Points on a hilly landscape, in no order, each with its height.
A ball rolls from a point to whichever of its 2 nearest points has the largest drop for the distance, and stops where none of them is lower. Distance is the straight distance between rows; heights are no part of it.
Geko (h 3.27): [-10   1   4  -5  -6   6 -13   1 -19  33  -1   0  -6 -23  -3 -12  -6  -6
   4  11 -19 -31   7  13 -12 -14 -14  28   8  11  13  -2  32  -2  -6  28]
vinob (h 3.31): [ 11 -14   9   3  10 -26  -4 -20  -4   9  41  -2   9   0 -26  44  11  -9
  32  -1 -12  16 -26  -9  -4  12 -23  11  27  19 -20   0  -9   4 -20  27]
zek (h 4.56): [ 13   9 -13   8   3  -9  -9   2  -8  31  -6   7  -3  -9 -28  41   2 -27
  10  22  -9  35 -15   1   6 -24   0  31  48  35   7 -20 -15  20  -2  23]
lida (h 3.96): [  4   2   3   2  -4  -3  -1  23  13  43 -14  -5  17 -35 -21  16 -16  -2
   1   4 -23  12  12  14  -4  -4   0  28  20  11 -10 -17  30   5 -27  14]
pefat (h 3.57): [  4  -5 -20   3   5 -15 -17  -2   1  26  11  15   1 -20 -16  12 -11  -2
  11 -13  -4  41 -24   1  12  12  -1  10  17  -2 -11  -8 -16   9 -29  24]
gobu (h 2.82): [ -9  11  40 -11   5   1 -17  -2   1  34  23  13  13 -35   4 -34  -3  10
 -10 -12 -27  -3  17  -6  -6  14 -10  17 -28  21 -25  -2  19   7 -10  19]
Dun (h 3.69): [ 12 -26  -6  -3   0   6  14   9  31 -48   2  -6  23  25   4  21  -1  23
  11   5  45  10 -14  -2   2  -7  -2 -29   7 -15 -13   9 -38  -7  -9  13]
noni (h 3.37): [-13   8  22 -23 -16  -7  20   8  12 -36  24  -7   9  20  20 -26   7  10
 -19  -5  -7 -31  17 -20 -16  11 -18  -5 -21  -1 -16  -2 -18  -8   6 -12]
fuv (h 4.29): [  9  15   7  -1 -14  -1  -1  -3  10 -28   3 -14  15  22  -6  -8  11  -6
   5  -6   2 -15 -22   4 -12   8  -1  -8 -20 -26 -17   9 -15 -11  -3  -6]
Gobab (h 4.65): [ 19 -12  -7  -6   3 -14 -12   2  13  -6  23 -23  15  18 -22  16  16   7
   2  10  25   3 -18  -6   6   9 -20  -9  23 -11 -30 -13 -41 -12 -15  22]
Ralu (h 5.31): [ -7 -10  14  -2  -3 -11 -14  10 -15  33   2 -24   8 -28 -29  24  11  -2
 -13  -2 -12 -20  -6  10 -20  26  -6  19  28  15 -21 -19   3  -8 -29   7]
suvif (h 6.19): [ 29  -8   8  11  13   6  -5 -16   7 -17   9   5  -6  19   5   8  12   4
  52  10  33 -21 -15   4  -5  -5  11 -10  15  -1  12  20 -34  12 -12  41]
Loke (h 0.62): [ -7  -3  10   3   0  27  -4  10 -10  32 -14  21  -9 -35  43 -35  -8  22
 -14   1 -13  -9  26  14   7   5  12  -4 -17   8  25   4  33  11   0   1]
miri (h 6.70): [-16 -18   3 -18  -4  -4  14  20   2 -12  -4   1   5 -23  12 -32  -3 -14
 -32 -12   0  12  -5   0  16  17   7  -4 -50 -43 -11   2  -7   5 -13 -19]
Fudof (h 6.21): [ 19 -29  18 -16 -10 -44   7   3  14   4  16 -25  14  19 -14   5  -2  -7
  10   1  20 -10  55 -16  -9  10 -29  -5  42  16   4  22 -19   8 -12  46]
leta (h 5.37): [-28 -16  -3 -30  17 -52   2  30  13  25  31 -16 -18  -6  -5  -1   5 -20
  19 -34 -28  -5  39 -20  15  25 -38  24  -4  24 -48  10   3   8 -18  -7]
mos (h 4.89): [  2   2 -10   1  14 -31  -6  -1  -4  22  -5  18  11 -20   6   3 -33  -9
  15  -9 -18  27   0 -13  23  -3  -1  12   3  -8  29  26  35   6   2  13]
lovol (h 3.20): [ -5  34  35  10   3  30  -7  -6 -13  -7  21  28  -1  -6  18 -28  12  14
   4   3  -9 -18 -12   6  -7 -14 -11  13 -23  12   1   0  17   2  17  10]
suza (h 5.27): [ 11 -21  19 -16  -4 -28  14  -1  -7  -4  21 -16  -2  32 -12   9  25   2
  -4   5   2 -49  25 -22 -31   9 -32   9  28  20 -15  17 -12 -16  -3  25]
pugu (h 2.05): [-16  31  43  -7   0   6   8 -12  19 -32  18  -1   7  18  17 -22   6   2
 -17 -28 -13  -8   7 -24 -23  15   3 -23 -43  -4 -27   7  -2  -9   8 -28]
giz (h 4.41): [ 19   4 -39   1  -8  -1 -14   6 -14  38 -27   9 -11 -10 -22  27   7 -10
   4  16 -10  22  10  17  16 -22  20  18  40  46  13 -26 -20  38   5   8]
movum (h 5.67): [-19  20   7   5  13  46   1 -34  10 -48  -5   3  -6  15  -3   1  34 -10
  15  -1  -5   3 -35   8 -19 -16  10   5 -31 -11 -25   4 -14   3  14 -34]
giru (h 4.07): [ -2 -26   5  -3   9 -40 -15   0   0  13  24 -23   1  -2 -22  34  23 -13
  15  -7 -27  -1 -12 -14  -2  18 -36  28  15  15 -50  -5  -1 -10 -25   8]
godu (h 6.11): [  3  19   2   2  20  23  -8  14  32 -27  -9  -8 -10  22  -9   9  -4  -4
   9  11  18 -31 -33  10 -16 -14  20  -6  19   1  11  -8 -17 -11 -10  13]
sav (h 5.87): [  7  -1 -16  12   9   3   7   3   0 -13 -21  11 -19   6  26   3 -50  -1
  -2   8   5  25  21  -6  22  -8  25 -24  10 -13  49  13  35  -5  30 -16]
peno (h 4.38): [ 21 -23 -50  20 -12 -11 -18  14   7  41 -42   3 -10 -16  -1  14   1   7
  30   1  -9  29  17  19  26  -5  37 -18  17  17   8 -22   6  40 -22   1]
sasag (h 3.91): [-38 -14 -16   4   9  45   5 -17   3 -17  -9  14 -24 -14  18  -7  -6  -4
 -21 -17 -14  25 -18  18   9  -6  18 -10 -37 -24 -14 -10  -5   7   3 -36]
madak (h 1.47): [ 17  29  -2  26  -6  20 -12   2 -31  17 -20  -2 -18  -3 -14   4  24  -4
  15  17 -10 -30 -13  24 -14 -10  16  26  13   6  -8  -9   3   3   1   5]
mosa (h 5.25): [-13   2  29 -33  -6 -19  16  18  -2  16  -7 -13  -7 -28  13 -48  12  -4
 -42 -14 -13 -16  37 -14   3  25  -8  11 -49  -6 -20 -13   4   6   1 -17]
vuk (h 6.00): [  4  -9  -4  17   2  16  10  -7 -13 -13  -9  17 -13  11  19 -11 -20 -12
  18  19  -7   9  24   8  21 -26  12 -22 -13  -5  39  16  51  -2  39 -11]
Zeg (h 3.49): [-26 -14 -41  -7  26  -1 -13 -20 -11  55  -2   9 -19 -54   4  10   2   7
  -5 -14 -21  31 -12   1   2  -4  -8  30   6  20  14  -2   4  16 -22  -9]
dip (h 2.94): [-25 -10 -13 -10  21 -35  -1 -30 -24  18  26   7 -16 -21  12  -6  -8  -8
 -17 -10   0  24 -17 -34  12   6 -28  -2 -13   1  17   8  -5 -10   2   3]
doga (h 4.72): [ 12   9 -11   3 -11  -8  -6  -9 -15  -2   9 -16   2  -2 -17  -5  13  -5
   0  -2  -6   2 -42   1 -11   9  -7   9 -15 -21 -24  -2 -19 -18  -8  -3]
Sof (h 3.25): [-22  -7 -22  -6  14 -31 -27 -30 -16  40  17  11 -23 -37  -3  -2 -13   2
  -5 -16  -8  23 -23 -13   7   4  -4   5   5   5  20  11   0   3 -10   2]
Fad (h 5.81): [  5  20  -8  14  25  20 -17 -10  10 -33   0  24 -24  30  11   3   9   1
  44   4  11 -28  -3   5  10  -1  27 -34  13  15  25   1  11  16  20   8]
limi (h 4.21): [ 12 -19 -50   8 -14  -6 -22   9  -7  17 -33  17 -12   1  -7  17   2 -13
  13   9   8  36   8   9  35  -7  22 -21   8  15  10 -19  -2  43   0   6]
val (h 4.22): [  1  11   5  -7   2 -11   0 -15 -24  20  30   8  11 -10  10  11  14   9
  -3   6 -19  10 -21 -24 -10  24 -27  31  10  18 -14 -15  11 -20  13   4]
dopu (h 4.64): [ -2  -1   9   6 -10   3  -9   2  -3  55 -19 -22   6 -50 -19  19   3   5
  10  -3 -25 -10   6  28 -19   9  13  25  10  16 -16 -13  14   5 -39   6]
tefak (h 4.08): [-34  -4 -24  15   2  57 -14 -20  12 -28 -27   2 -29   9   8   2   8 -14
  -2 -21   8  14 -12  33  -1  -6  19 -10 -17  -3 -19 -17   8  13   6 -60]
vuro (h 4.68): [  3  28   5  -2  -6   5   2 -11 -33  17   9  14   4 -20 -12   9  16   2
   8  14 -31  10 -27  -4 -17   0  -6  39   6  17 -17  -7  -3  -6  -1  -7]
poz (h 5.99): [ -6  19  -6  17   1  29  -8 -21 -10 -25  -1  33 -18  13  20 -14  15   7
  28   0  -5 -16 -12   5  11  -8  22 -14  -5  11  12   0   2  10  23   8]
fesok (h 4.34): [ -2  27 -23  20 -17  35   9   8  -8   4 -28  13  -8   0  -3  18   1   8
 -10   1   0  36  -9  18   3  -9  26  -7   1   3 -19 -17  -9   6  22 -47]
paz (h 6.90): [ -2 -10 -11  -2  -9  -6  -9  24   4  15 -16  12  -8 -44  11 -29  -3   3
 -17 -21  -6  19  -8  24  15  20  14  -5 -33 -45  -3   5 -14  16 -24 -21]
vabu (h 5.21): [-17 -11   6 -39  19 -44  -6  21  10  31   9 -16  -3 -20  -2 -18  13  -8
 -10 -26 -23  -5  28 -12  10  38 -17  26 -18  12 -42  -8  13  -1 -15 -16]
Lukob (h 5.97): [ 17   1  25  -5 -16 -23  12  10  17 -14  50   7   8  41 -10  -7  -2  29
  13  -9  21 -16  55 -27  -5  17 -13 -25  16  15   8  23 -22   2   1  25]
pados (h 3.28): [  7   0 -22  11  -1  -4 -11   2   7  15  11  -5   8 -15 -18   3 -12  16
 -14  -3  12  38 -23   8  13  10   1   6  16 -16 -15 -26 -14 -10 -18   4]
kalar (h 8.06): [  2  43  26  10 -15  20   9 -12  -2   0 -20  -5  23 -10   2 -14  -3   0
 -14 -15   5 -16   8  10 -23  -1  20  -1 -34 -18  -1   0  33 -16   7 -32]
Namus (h 3.06): [-26  16  39  -2  -2  31   1 -21  16 -38   2  11   4  -3  22 -14  -3  -5
 -22 -28 -17 -12 -20   1 -23  14  16 -12 -41 -16 -21  -3  -9  -4  -8 -38]
Vab (h 3.93): [ 11 -13  20  -5   2   2  10 -12  34 -56 -14 -12  11  21   6  28  -5  21
  25   0  45  -5  21 -15   5 -29   0 -38  16  -6  41  48 -24  -1  -5  18]
seko (h 5.63): [ 11  18 -20  10   3  17 -16   1   5 -18 -17  20 -21  29   7  11   1   5
  28   9  14   0   7   1  22  -7  37 -45  14  20  38 -25  19  15  28  10]
tovos (h 5.84): [ 22  10  30   9   0 -13 -11  11   4  -1  36  -8  13  10 -29   4  20  13
  21  -7   7 -17  -6 -13 -14  43 -10   0  25   5 -20  -1 -14 -17  -2  27]
gor (h 5.68): [ 10  -2 -25  17  -3   1   2  17  -7   2 -34   9  -5   0  17  13 -28  -1
 -13  18   5  31  10  13  32  -2  26  -6  23  -5  41 -11  18   3  11  -9]
gasab (h 5.19): [ -7 -16  -3   0   7  23  16  14  30 -39 -33 -10   3  27   6  16 -31 -26
   5  23   7 -18   3  15  15 -23   7 -11  18 -14  33  13  17  -4  14  -1]
Gil (h 4.79): [ 27  16  -1  10   4   4  -7  14 -12  15  -7  14  15   1 -16  25   7 -13
  36  33  -1  21  -5   5   5 -12  14  30  32  22  -5 -17 -13  15  14  24]
tana (h 5.92): [-19   8  -8  15  15  32 -12  -3  43 -41 -10   1 -24  25 -10  11  -4  -2
   7 -10  14 -21 -46  15 -21 -18  13 -17   1   0  11   0 -26  -3  -6 -15]
pepa (h 3.23): [ -7 -21 -18 -18  -1 -14  16 -13  -1 -27  13 -13  -9  22   1   4 -10  -9
 -15   4   7 -14 -11  -1   7 -14 -22 -14  -2 -15  15  22 -25 -10   0   8]
ruma (h 4.83): [  0  -4  16 -19 -10 -52  -2  18  11  19  38  23   5  -9   6 -28 -28  11
  -9 -16 -17  -1  36 -17   8  29  -4  -4  -7   7   8  15   7   5 -12  10]
mutuk (h 5.85): [ 25 -21  12 -26  -5 -27  11  -9  13 -24   6 -17  14  24  -3  12 -13   2
  10  10  37 -19  42 -22 -10  -6  -9 -19  23  -9  23  33 -33   1  -9  43]
git (h 5.30): [-18  -1  -1   0  18  22  -5 -46 -16 -28  17  13 -12  13  15  -3  25  -1
  12  15 -11 -14 -34 -12  -5 -29 -12   9 -11  -2  13   0 -11  -1  -1   0]
por (h 4.37): [-17  11  -7  14  -2  53   9   8  17 -25 -31 -10   4  -1   3  21 -23  -4
 -16  -9   2  11  -5  19  -5  -3  35  -1 -20 -14 -14 -14  18 -14  17 -59]
beleb (h 2.53): [  0  -1 -40   9 -10  27  -5   5 -16   5 -51  -3 -24  13   1  29   3  -3
 -17  19   5 -19  -2  18   2 -28  22   3  34  11  10 -35   9  15  18 -12]
Rano (h 6.25): [ 15 -24   7   2 -12 -19 -19   2  -8   8  12 -20 -18   8 -33  17  15 -24
   1  14   7 -39 -28  13 -29   8  -4  11  24  -9  -6  -4 -33  -3 -20  36]
masem (h 2.93): [ 31 -28  -9 -16   5 -21  14  -6   3  -8  -2 -22  40  15  -4  23  -3  -2
  16  16  31  21   3 -16   8 -11 -19  -8  17  -6   9  18  -8  -6  -4  34]
vilof (h 3.09): [  4 -24   0 -12  -7   8  24   0  31 -62  -9   4  15  29   9  26  -6  15
  10   0  30  -2  -1  -4   0 -22 -10 -29   9 -11  19  32 -21 -11  -9  -3]
Bege (h 3.89): [ -1  -7 -25  -4   4  22  17 -11 -32  22 -31   6 -14 -29  29  -3  12   7
 -15   8 -19  10  -7   7  14 -16   6   9   3  22  16 -18  11  20  15 -23]
Kebip (h 7.54): [ 14  28  17   0 -20 -21  -4  -8   2  25 -10 -19  22 -11  -8  -8 -10   2
 -17 -44  12  -5  13   0 -23  36  26 -21 -21 -17 -17  -4   1 -23 -12 -32]
lor (h 3.15): [-20  11  -4  17  -3  47   0 -22 -16  -3 -36  -3 -20 -26  25 -14  28  -6
  -6  -6 -19  -2  -2  18  -6 -12  27  -2 -39   4  -7 -22   8  26  16 -30]
muk (h 3.71): [ -7   6  -7 -12   7  -6   9 -21  -5  -6  30   4   6  19  18  -2  11  17
 -17   6  -5   1 -24 -35  -1  18 -33   3  -4   2 -14  -5  -3 -23   9  -8]
Det (h 5.86): [ 26 -14 -15  15   8  -2  -9  -5   2 -12  -7   3  -2  25   9  -2  -2  -6
  41  17  22  10 -12  -3  25 -15  18 -18  14  -6  28  19 -12  11  10  29]
semu (h 5.83): [ 10 -14 -47  16   5   4  11  15 -10  40 -41  10  -6 -24  -4  12 -11  11
 -11  11  10  47   4  18  29  -9  12  -2  25   6  28 -12   2  14   1 -20]
gubi (h 4.58): [-22   0   5   4   1  48  19  25  36 -41 -29   0   7  18   3  14 -28  -4
 -10  -6  -7   1 -11  14  -9 -13  17   4   7  -6   2  -7  34 -11   5 -42]
nufo (h 2.17): [ -6   3 -18  19  -7  19 -18   2 -29  -1 -41 -11 -17   1   4   4  17  -4
  -5  26  -6 -45 -17  23  -9 -24  27  20   6  -3  -1 -20   7   0  11 -14]
Lurud (h 4.93): [ -5 -29   8 -34  -2 -27  34  13  -3  -3  10  -3   4   6  25 -39   6  -8
 -22  14  -3 -20  31 -15   5  -1 -33  11 -26   4  11  20   6  -1   2  13]
kefet (h 6.46): [  2  15  28   0   0  10   5  22  50 -45  -5  -4  16  39 -11   0  -6   4
   3   6  16 -35   0   9 -20  -7   8 -16  12   3  -4  -6  -9 -14  -8   1]
Gusog (h 5.20): [ 14  14  29   1  -7   3  10   8  18 -23  43  16  28  33  -1 -14  11  44
  11  -9  27 -20  20 -28 -10  -6 -13 -12  -2   9   0  28  -1 -16  -1  18]
kam (h 4.73): [  9  18   7  -3  -3 -21 -10  -5 -18  23  21 -17  14 -11 -11  12  26   5
 -21  -4 -15   4 -10 -21 -16  30 -12  23   3  14 -42 -23   5 -23   1 -14]
Pomuf (h 3.68): [-14  -9 -37   6  10  -1   2 -14 -18  44 -23  11 -24 -49  22  -5   9   2
  -6  -6 -22  16   1  13  19  -9   3  13   5  20  30   1  16  27  -4 -13]
Sug (h 2.49): [ 10 -10  -4   2   9 -19 -11 -31 -13   0  21  -7   7  -6 -19  30  -3  -9
  41   2  10  20 -28 -16   4   0 -10   1  30  -2  15  23  -6  -4  -4  31]
lopip (h 5.43): [  5 -15 -15   3   6   7  -4  -1  18 -24 -29  -8 -18  26  12  17 -35 -19
   3  20  26  -9   1   6  14 -28  19 -31  30 -12  45   1   8  -2  21  12]
ser (h 3.22): [ 14   8  -2   7  -2  11   8  26  -1  52 -19   9  23 -27   2  -2 -14  20
  -4   8 -29   8  18  19  -3  12   7  17  16  11   4  -1  36  -9 -12  -1]
bodi (h 5.28): [ -2  20  12 -15   0 -29  -9  -1 -12  14   8 -32  -5  -3  -6 -20  18   1
 -25 -11  -6 -23   7 -15 -21  28  -7  10  -9  -5 -32 -14  -2 -29  -2 -22]
somak (h 6.58): [ 16   6  30 -11   0 -16   0   8  17  -6  44  -9   0  40 -18   1   3  18
   9 -17  14 -14  28 -21  -6  53  -8 -14  38  19 -20   2 -35 -11  -2  29]
befo (h 4.59): [ 19  36  -4  17 -17  26   3  10 -16  21 -18  19  17 -10   3   8   4  11
  -1   8 -10  29  -7  10  -2   7  28  11   9   5  -4 -10  -7   6  11 -21]
Kigi (h 6.57): [ 24 -12  13   9   9  -2 -24  -7  -7   4  13 -10   0   7 -18  19  16 -12
  32  13  11 -22 -25  15 -12   9   8   7  26   0  -1   4 -31  11 -15  49]
sosu (h 4.06): [  8 -16 -42  11   5 -26 -13   5  -7  24 -16  -1  -7  -1 -10  24 -15 -27
  35  11   7  44  -4   9  40 -22  13   3  22   2  14  -9 -10  34  -8  26]
niva (h 4.24): [ 12  13 -30  12  -9   4 -15 -14 -36  28 -17  18 -27 -12  -3  15  25  17
  17   3 -18   5   7   2   8 -10  19   5  25  45  15 -23  -4  30  15 -13]
kuvom (h 4.57): [-17  19  48  -3  -5  23  17  -2  19 -37  42  26  14  22  14 -36  10  31
  -5  -9  15 -27  17 -24 -10  -6 -29 -14 -30  16   0  22   0   1  12   6]
lukal (h 3.04): [-16  -9 -30  18  -3  -4   1   1   0  -1  20  10   0   5 -19  10  -9  15
 -24  -5  11  32 -38   7   9  -9 -17 -20 -13 -27 -15 -15 -23 -25   0   3]
Gasu (h 4.61): [-14  -4  -2 -32  23 -23  11  20   4  34 -10  -9   0 -44   6 -20  11  12
 -40  -7 -15  -6  13 -12  -3  28 -15  19 -27  -3 -18 -11   8   1 -22 -21]
Tunu (h 2.81): [  1  13  41   3 -11 -28 -14   0  -6  17  38  -9   9  -4 -22 -14  23   0
  16 -12 -18 -16  19 -14 -15  27 -20  10 -12  20 -52   2  12  -9   0  13]
Fivo (h 5.34): [  2  -7   6 -11  14 -46   3  16  15  27  15  27  17 -26  10 -12 -39   5
  -2 -18 -16  20  19 -24   9  13   1  -1 -10   1  22  32  32   3 -11   5]
baf (h 4.90): [ 20 -11  18 -14   3  -9   5  -2  29 -39  -2 -24   1  31  13  10 -25   4
  13  14  53 -15  27 -11   1 -15  12 -32  19 -13  43  26 -30  13 -12  35]
dekom (h 4.19): [-24  -4 -29  36 -12  60   4   8  11 -22 -39  -2 -14   6 -13  22  -3  -2
  -4  -7  15  32   4  25   0  -9  31 -20  -2  -7 -14 -31   3   8  16 -61]
lazod (h 3.87): [  4 -14 -33   7  20 -26 -20  -4   8  32   2  -6  -5 -20 -22  29 -25 -20
  17   0  12  46 -11  -1  21  -5  -4  11  20 -11  19  -2  -3  17 -19  28]
Zep (h 5.66): [  1 -21 -22   6   2 -10  -7 -10 -10 -12 -17  -4 -13   7   8  -3 -18 -20
  18   4   8   4  -4   4  14 -15   9 -24  12 -18  36  28   3  11  11   9]
zim (h 3.90): [  5  37  43  11 -10  28  -9   5  21  -9  31  23   2  20   9 -36  -6  20
   5   0   8 -22   5  -2 -16 -10  -8 -10 -26  -2   5  21  11  -7   6   0]
Lufek (h 4.09): [ -4  10 -34  14  -5  26   3 -25 -28  14 -25  24 -31  -5  20   4  26  25
 -11  -3 -13   4   7   8  -1  -6  13 -11  11  41  18 -22   6  19  19 -31]
sir (h 2.74): [ -1 -30 -21 -24  -1 -11  20 -31   1 -34  -3 -25  -7  23   2  18  -6   3
 -13   2  34   5   5 -13   1 -26 -37 -19   6 -26  34  35 -21 -12   3  -3]
Rukuz (h 4.71): [-17 -34   9 -24   8 -47  -5  10   8  19  26 -23  -4  -7 -13  33   7 -24
  14 -30 -24 -11  16 -11  -2  25 -39  16  21  34 -32  -3  14  -3 -23  14]
belod (h 5.48): [-14 -11  -5  -3  -3  29  10 -24  -3 -47  10   5  -2  14  13   5  29   3
   5   5  -2  -9 -38  -2  -7 -18 -16   4 -30  -9 -10  14 -28  -7   2 -13]
topa (h 1.96): [-15   2  28  11  -4  43  -3   9  -3  -3 -15  22 -22 -11  34 -45 -11  -6
 -13   9 -15  -7  14  19   4 -13   6  -2 -37  -2   9  -2  36   6  11  -4]
dum (h 4.85): [ -8   8   7  16   1  37  22  28  16 -30 -31   0   8  29   2   7 -16 -11
   1  15  -6 -37  -7  17  -5 -22  14   8   6  -2   8  -8  23  -6  14  -9]
zigu (h 5.80): [-17  35  -8  24  13  36 -10 -18  22 -42  -2   8 -19  19 -23  18  24   0
  16  -3  10  -4 -47  11 -14 -16  14  -4  -8  -5  -9  -5 -17  -8   1 -39]
misi (h 6.28): [  3   8  29   4 -31   8   3  33  11   0  -3   1   0   5  -5 -41 -15  -6
 -11  -5  -4 -29  27  28 -14  -6   3   1 -28 -13  -2  13   2  -2  -9   9]
Vod (h 5.77): [ -9 -10   5 -10   5   4  16   0 -13  -7   5  17   0   5  28 -21 -20 -17
  -9   7  -5   2  12  -6  13 -10 -11  -5 -14 -11  35  28  30  -6  23   1]
zeme (h 2.41): [ -5  -8  -2   2  22 -38  -7 -29 -14   3  12   0  -8 -18   1 -17 -28  -1
   3  -9  -4  34 -17 -42  13   5 -11  -9 -13 -14  17  43  -2   6   8   6]
silez (h 2.80): [-31 -24 -52  18   7  27  10  -2  -7  -6 -12  18 -26   0  -6  17 -12  -6
 -23   8  14  33 -11  30  24 -32   3 -14   0 -19  14 -21   2  -6  21 -16]
zok (h 4.18): [ 27 -15   1  -7  -2  -3   2   0  33 -34  18 -32  24  25  -1  11  -4  13
  -4  17  53  10 -19   5  13   3  -9 -20  -3 -17 -27 -12 -52  -3  -8  21]
Pel (h 3.59): [-17   3  -4  -2   9  38   6 -18 -20  10 -23  -7  -5 -33  26 -11  17  -3
 -26 -19  -5  29  -8  11   0   5  22  -3 -47 -28 -13 -12 -10  12   2 -33]
vafu (h 5.76): [ -5   5   1 -15 -20 -36  -2  16   5   0  17 -30 -17  18 -12 -22  13  -9
 -23 -19  -5 -18  24 -10 -10  20  -4   6   2  -4 -31  -4 -32 -11  -2 -19]
bofe (h 4.48): [ -9   5 -13   0   0   3  -8  -1 -17  11  -3 -12   0 -27  -8  -2   3   8
 -36  -9  -7  10 -23   5 -10   9  -9  10 -19 -17 -15 -11  -6 -21 -11 -30]
Fuseb (h 7.17): [ 17  10   6  -2 -19 -13  -7  13   1  20 -11 -13  14 -32  -6 -24 -10  -2
 -10 -30   3  25  -4   7  -3  27  24 -18 -36 -42 -13   7  -1 -11 -29 -25]
Dos (h 6.17): [ -1   2  -2 -21 -21 -26  21  29   7 -24  -7 -21 -10   8  -2 -26  -3  -8
 -35 -21   5  -5  16 -10   0  27   0  -6 -28 -29 -29  -2 -21 -13   3 -37]
bogo (h 6.45): [-14 -31 -10 -18 -28 -15  23  40  18 -25   7  -9   2   6   5 -27  -2 -11
 -33 -12   4   6  19  -2  18  19 -10  -9 -28 -42 -16   4 -23   2 -10 -36]
tuz (h 0.94): [  1  26  42   7  -1  -8 -13  -2  -8  33  24   7  23 -25 -21  -7   7   4
   7 -19 -24  -8   3  -7 -21  23 -15  23 -11  27 -35  -6  37  -1 -11   6]
Keset (h 3.72): [ 22 -27  -1  -1   2 -24  13  18   5  -3 -11  -7  53  11 -13  18  -2 -13
  25  33  10  18   0   0   8  -7 -15  26  26  -4  -8  -1   2   6  -2  44]
silu (h 2.43): [  2  26  12   5  -8  24 -18  -6 -21  19   4  11  -9 -11   2 -19  16   7
  18   8 -14 -31  -3  20 -22  -9   1  12  -1  11  -4  -6  12   1   0  16]
rati (h 5.41): [ -9 -18  16 -25  -8  -3  34  -4  -5 -26  -6 -10  13   8  27 -19  -7 -13
  -8  15  -7 -32  23  -7   1 -28 -27   2 -13  -5  30  27  19 -14  19   6]
Vivug (h 5.79): [ -6  10  40 -12 -25   2  15  27   2   8   5 -10  14 -12   8 -54   4  -3
 -28  -2  -5 -19  34   2  -9  -2 -11  11 -48  -9 -10  -9  10  -5  -2  -1]
Mazum (h 3.92): [-10  -5   8 -15   2 -19  -8 -13 -26  10   9  -3  -7  -5  -6  -8 -13 -15
  -8  11  -4 -24   4   0 -12  -3 -21  13  12   8  27  19  19 -12   7  32]
leg (h 4.63): [  4 -21   9 -19  -8 -24   1  -9 -14   2  25  -9   4  12  -6   2  12   1
   1   3 -11 -24   0 -23 -12  14 -29  -2  20   8   4   4  -7 -16   3  27]
foga (h 5.17): [ 23   0  22  -1  -1  -7  -2  -4  15 -22  24 -37  13  28 -25  10  30  13
  21  -4  25 -11  -9 -16 -16  20 -11  -2  15  -4 -38   1 -37 -22 -12  15]
Debe (h 3.11): [-14  19  18  -4  16   1   8 -21 -11 -14  25  -4  12   2  30 -20  14  13
 -25 -17 -11   5 -12 -35  -1  20 -14  -4 -33   0 -31 -15  -7  -5  10 -19]
tozu (h 1.36): [  0   4   3   7  11 -21 -13 -38 -19   9  31   8  -3  -9   4   3 -12   4
  26  -7  -6  12 -10 -29  -8   7  -5   0   7  -3  24  39  -3   0  11  21]
votu (h 3.74): [  2 -10  -4  -9  -9 -13   6  18  14 -21   2  -6  10  20  -3  -7  -6   3
 -11  -3   5 -21 -11   2  -7  -6 -14  -5   3 -21   0   5 -22 -12  -9  10]
sazub (h 2.71): [-13 -13 -49  12   5  27  10  12 -11  -6 -35   2 -24  12  -5  30 -18 -14
 -32  18  20  19  -7  18  22 -42   8  -7  28   5  18 -21  12   5  29 -24]
zipe (h 2.64): [-26  13  19   9   2  51   8  -4  -4 -15 -19   7 -15  -4  24 -13   5 -11
   3  11 -14 -21   5  19  -9 -20  19   0 -24   6 -10 -13  33   3  22 -18]
kuf (h 4.02): [-22  -8  28 -18   9 -33   1   4   4  22  32  19  11  -7  16 -28  -5   6
 -24 -14 -16  -1  24 -27  13  31 -14  10 -22  13 -17  13  12   6  -3  10]
moz (h 2.90): [-28 -20 -29  15  12  12   7 -17  -2 -12  11  10 -19  14 -14   8 -21   7
 -24  -7  14  40 -20  20  15 -20 -21 -20 -17 -31  20  -7  -6 -21  12 -13]
Ven (h 5.47): [ 22  10 -10  13  -1  22 -17  12  -2 -12 -19  24  -2  17   5   5 -10   7
  28  19  10  12   4  19  22  -3  38 -10  22   3  10 -25  10  11  19   9]
Biz (h 4.39): [  7  -9  -2 -13  10 -43   0   9   4  23   2   0  25   1  -7   7 -24 -12
  19  14  -8   9   1  -6   8  -6 -12  15  27  -5   6   3  22   1  -9  31]
vobek (h 5.06): [ -6   3   3  -7  13   7  -3 -35 -33   2  10   7 -14 -12  14  -1  20  -7
  -1  27 -25  -8 -29  -6  -4 -13  -6  26  -9   7   5  -3   0  -3   0   2]
Nupi (h 5.16): [ 29  16  12  16  20  22  -1   9   2  -1   6  16   6  17 -29   9  13  -5
  38  34  14  -9   4  16   0  -8  15   4  31  16   3  -5   7  20  10  39]
kenof (h 2.16): [ -2  -3  13   4   5 -10   2  26  -2  46 -11  19  14 -30  12 -24 -18   6
  -4   1 -23   2  25  12  14 -10  -1  12  -6   7  26  13  48   7  -9   8]
midob (h 4.92): [ 23  42   8  31 -21  26   6  24  -6  25 -12  39  22  -2  -5  -3  -2  17
  10  19 -19  25  19  11   2  -6  19  18  -2  21  -3  -8  21   2  23  -9]
lipa (h 5.82): [ 14 -16  25   3  -9 -20 -20  13 -10  17   0 -35   2 -11 -40  37  18 -30
  -9   9   3 -31 -15   8 -37  26  -2  15  25   9 -30 -25  -5  -3 -23  21]
maf (h 5.22): [ 23  37  10  43  -8  36  -6  22   8  -3 -10  36   6  21   8  -6   1  15
  21  11   2   7  18  15   6   0  38  -8   2  14   6  -4  27   4  22  -1]
vime (h 4.35): [-11 -14   7 -30 -21 -40  20  10   0 -15  22  -1  -5  12   6 -30   5  -6
 -11  -9 -10 -31  34 -16   0   4 -30   6  -7  -4  -6  14 -21  12   8  11]
nire (h 4.12): [-16   1  -2 -21  23   8  12  -5  -8  22  -8 -17  -6 -47  20 -17  14  17
 -56  -9  -9   4  -7  -6  -2  19  -5   7 -29 -16 -12 -18   0  -8 -10 -30]
zed (h 2.15): [ 13 -17 -17  -6   2 -18  14 -19  -2 -35  -7 -21  28  23   6  30 -11   8
   9   5  33  23   3 -21   7 -20 -26 -16  17 -23  28  25  -1 -10   6   9]
ref (h 7.83): [ 22  37  13   3 -18  -4   1 -13   1  24  -7 -18  34   4 -22   2  -7  -8
  -8 -24  25 -20  13  11 -25   5  29  -7 -26  -9   0  -9  25 -31   3 -31]

Where does a ball stop that starts at each point below?
Zep -> Loke
maf -> Loke
Rano -> Loke
ref -> val
Nupi -> tozu
godu -> val
semu -> madak
peno -> madak

For each start below, name every point that the ball comes to, in order.
suvif -> Det > Zep > lopip > gasab > dum > gubi > por > dekom > tefak > sasag > Pel > lor > zipe > topa > Loke
seko -> Ven > maf > midob > befo > fesok > dekom > tefak > sasag > Pel > lor > zipe > topa > Loke
kalar -> Kebip > Fuseb > paz > miri > bogo > Dos > vafu > bodi > kam > val
